A landscape with many peaks, sampled at points; each row gives a point and its height.
From any point a climber takes the steepest step (rise divided by distance) to one of its 5 nearest points. It stops when none of these is higher. Distance is the straight distance between rows; heights are no part of it.
rit: [-24,-7,-7,-26,-32,0,30,0]  (h 700)
nav: [17,-5,-14,16,16,-7,10,13]  (h 142)
vagup: [-2,7,-5,12,18,20,-7,-4]  (h 565)
Zadel: [-26,15,5,4,-8,-8,-3,22]  (h 335)
garuf: [-6,9,-3,8,16,6,-1,11]  (h 473)
mag: [-2,-7,2,10,-16,-11,0,10]  (h 440)
sufev: [-12,8,-2,12,8,-3,-2,23]  (h 348)
dovel: [15,-17,-8,14,11,7,-5,-13]  (h 678)
sesef: [28,8,-21,7,24,4,5,8]  (h 784)
sepad: [4,-13,3,0,-24,-5,-5,-11]  (h 731)
Vaf: [2,-9,12,9,5,12,-4,-25]  (h 699)
Ramo: [4,-16,3,14,-9,-4,-5,-5]  (h 657)
Leted: [-27,14,7,-3,-23,-15,5,35]  (h 399)
muzul: [2,-16,7,-15,-30,-11,11,-9]  (h 712)
beva: [-28,27,15,0,7,0,-10,21]  (h 366)
paza: [46,-1,-19,8,18,-3,9,3]  (h 184)
Fugup: [49,18,-26,3,20,6,-5,0]  (h 47)
tibog: [-19,9,-1,-19,-36,-11,23,18]  (h 645)
Lokab: [-17,10,17,-26,-2,0,-1,-15]  (h 583)
Molu: [27,2,-25,4,27,23,-8,-17]  (h 548)
dar: [37,-19,-15,11,18,-3,3,-12]  (h 387)
naras: [-2,3,16,-12,-2,8,-9,-21]  (h 659)
Sav: [-13,0,8,-28,-15,-8,7,-5]  (h 670)
dase: [-2,-5,11,-3,-25,-14,2,-1]  (h 673)
lak: [13,5,-19,7,22,14,-4,2]  (h 489)
Gida: [-8,-3,-1,-28,-25,-5,12,-13]  (h 721)
Buv: [10,-19,5,7,-10,-1,-7,-17]  (h 716)
gon: [-16,17,4,10,10,13,-9,1]  (h 490)
laka: [7,-4,-5,12,12,16,-6,-11]  (h 615)
Vobi: [21,-16,-18,15,13,-10,7,10]  (h 181)
sas: [-1,10,11,5,15,16,-10,-16]  (h 609)
pir: [1,-3,9,4,8,10,-10,-12]  (h 655)
bep: [1,-12,11,11,0,-1,-6,-4]  (h 619)
Sor: [17,2,-14,13,24,0,3,17]  (h 705)
Nute: [-36,24,16,-25,2,-3,0,4]  (h 264)
Puse: [-13,5,8,10,7,6,-8,4]  (h 414)
nopos: [-6,2,5,0,-23,-14,6,18]  (h 722)
Sube: [2,-9,-6,14,4,-10,1,21]  (h 21)
gofon: [-13,4,5,-6,-27,-17,2,22]  (h 493)
zurum: [-20,24,8,7,12,11,-9,15]  (h 430)
Debu: [15,-25,3,11,3,9,-6,-29]  (h 772)
negu: [-26,13,8,-25,-19,-11,4,11]  (h 443)
Seguk: [-31,26,18,-22,-1,-9,-3,16]  (h 258)
Debuf: [-33,4,0,-35,-6,-1,8,-7]  (h 429)
seda: [16,-6,-10,13,17,23,-4,-19]  (h 610)
Kam: [-6,3,13,-10,-2,3,-8,-11]  (h 710)
tomom: [-29,9,-1,-37,-17,-5,14,-1]  (h 549)
mun: [-11,2,6,-19,-25,-18,10,11]  (h 581)
vator: [12,-13,-7,12,8,-1,-4,0]  (h 497)
Som: [-17,13,19,-5,-2,-4,-3,12]  (h 280)
zozuk: [25,-5,-17,10,21,10,3,-7]  (h 516)
nid: [17,-31,-4,15,-11,-3,-8,-16]  (h 698)
zade: [8,-2,8,5,10,25,-15,-29]  (h 627)
rufut: [21,-23,-14,17,3,-9,5,1]  (h 341)
mub: [36,-4,-15,13,18,-17,12,17]  (h 22)
fef: [-3,-2,15,-2,-7,0,-5,-17]  (h 674)

For each start below, name the point where the climber stops.
Zadel => nopos
Seguk => Gida
Nute => Kam
Debuf => Gida
laka => Debu

Call two points neighbours if one is among the 5 nearest of the other. Go from one point of each pair to the other, from neighbour to neighbour, staying as high as possible. Name the lowest point that can't be avoided.
nopos / Gida => dase
Debu / sepad => Buv
Debu / Kam => fef
sesef / Gida => Molu
Gida / sepad => muzul
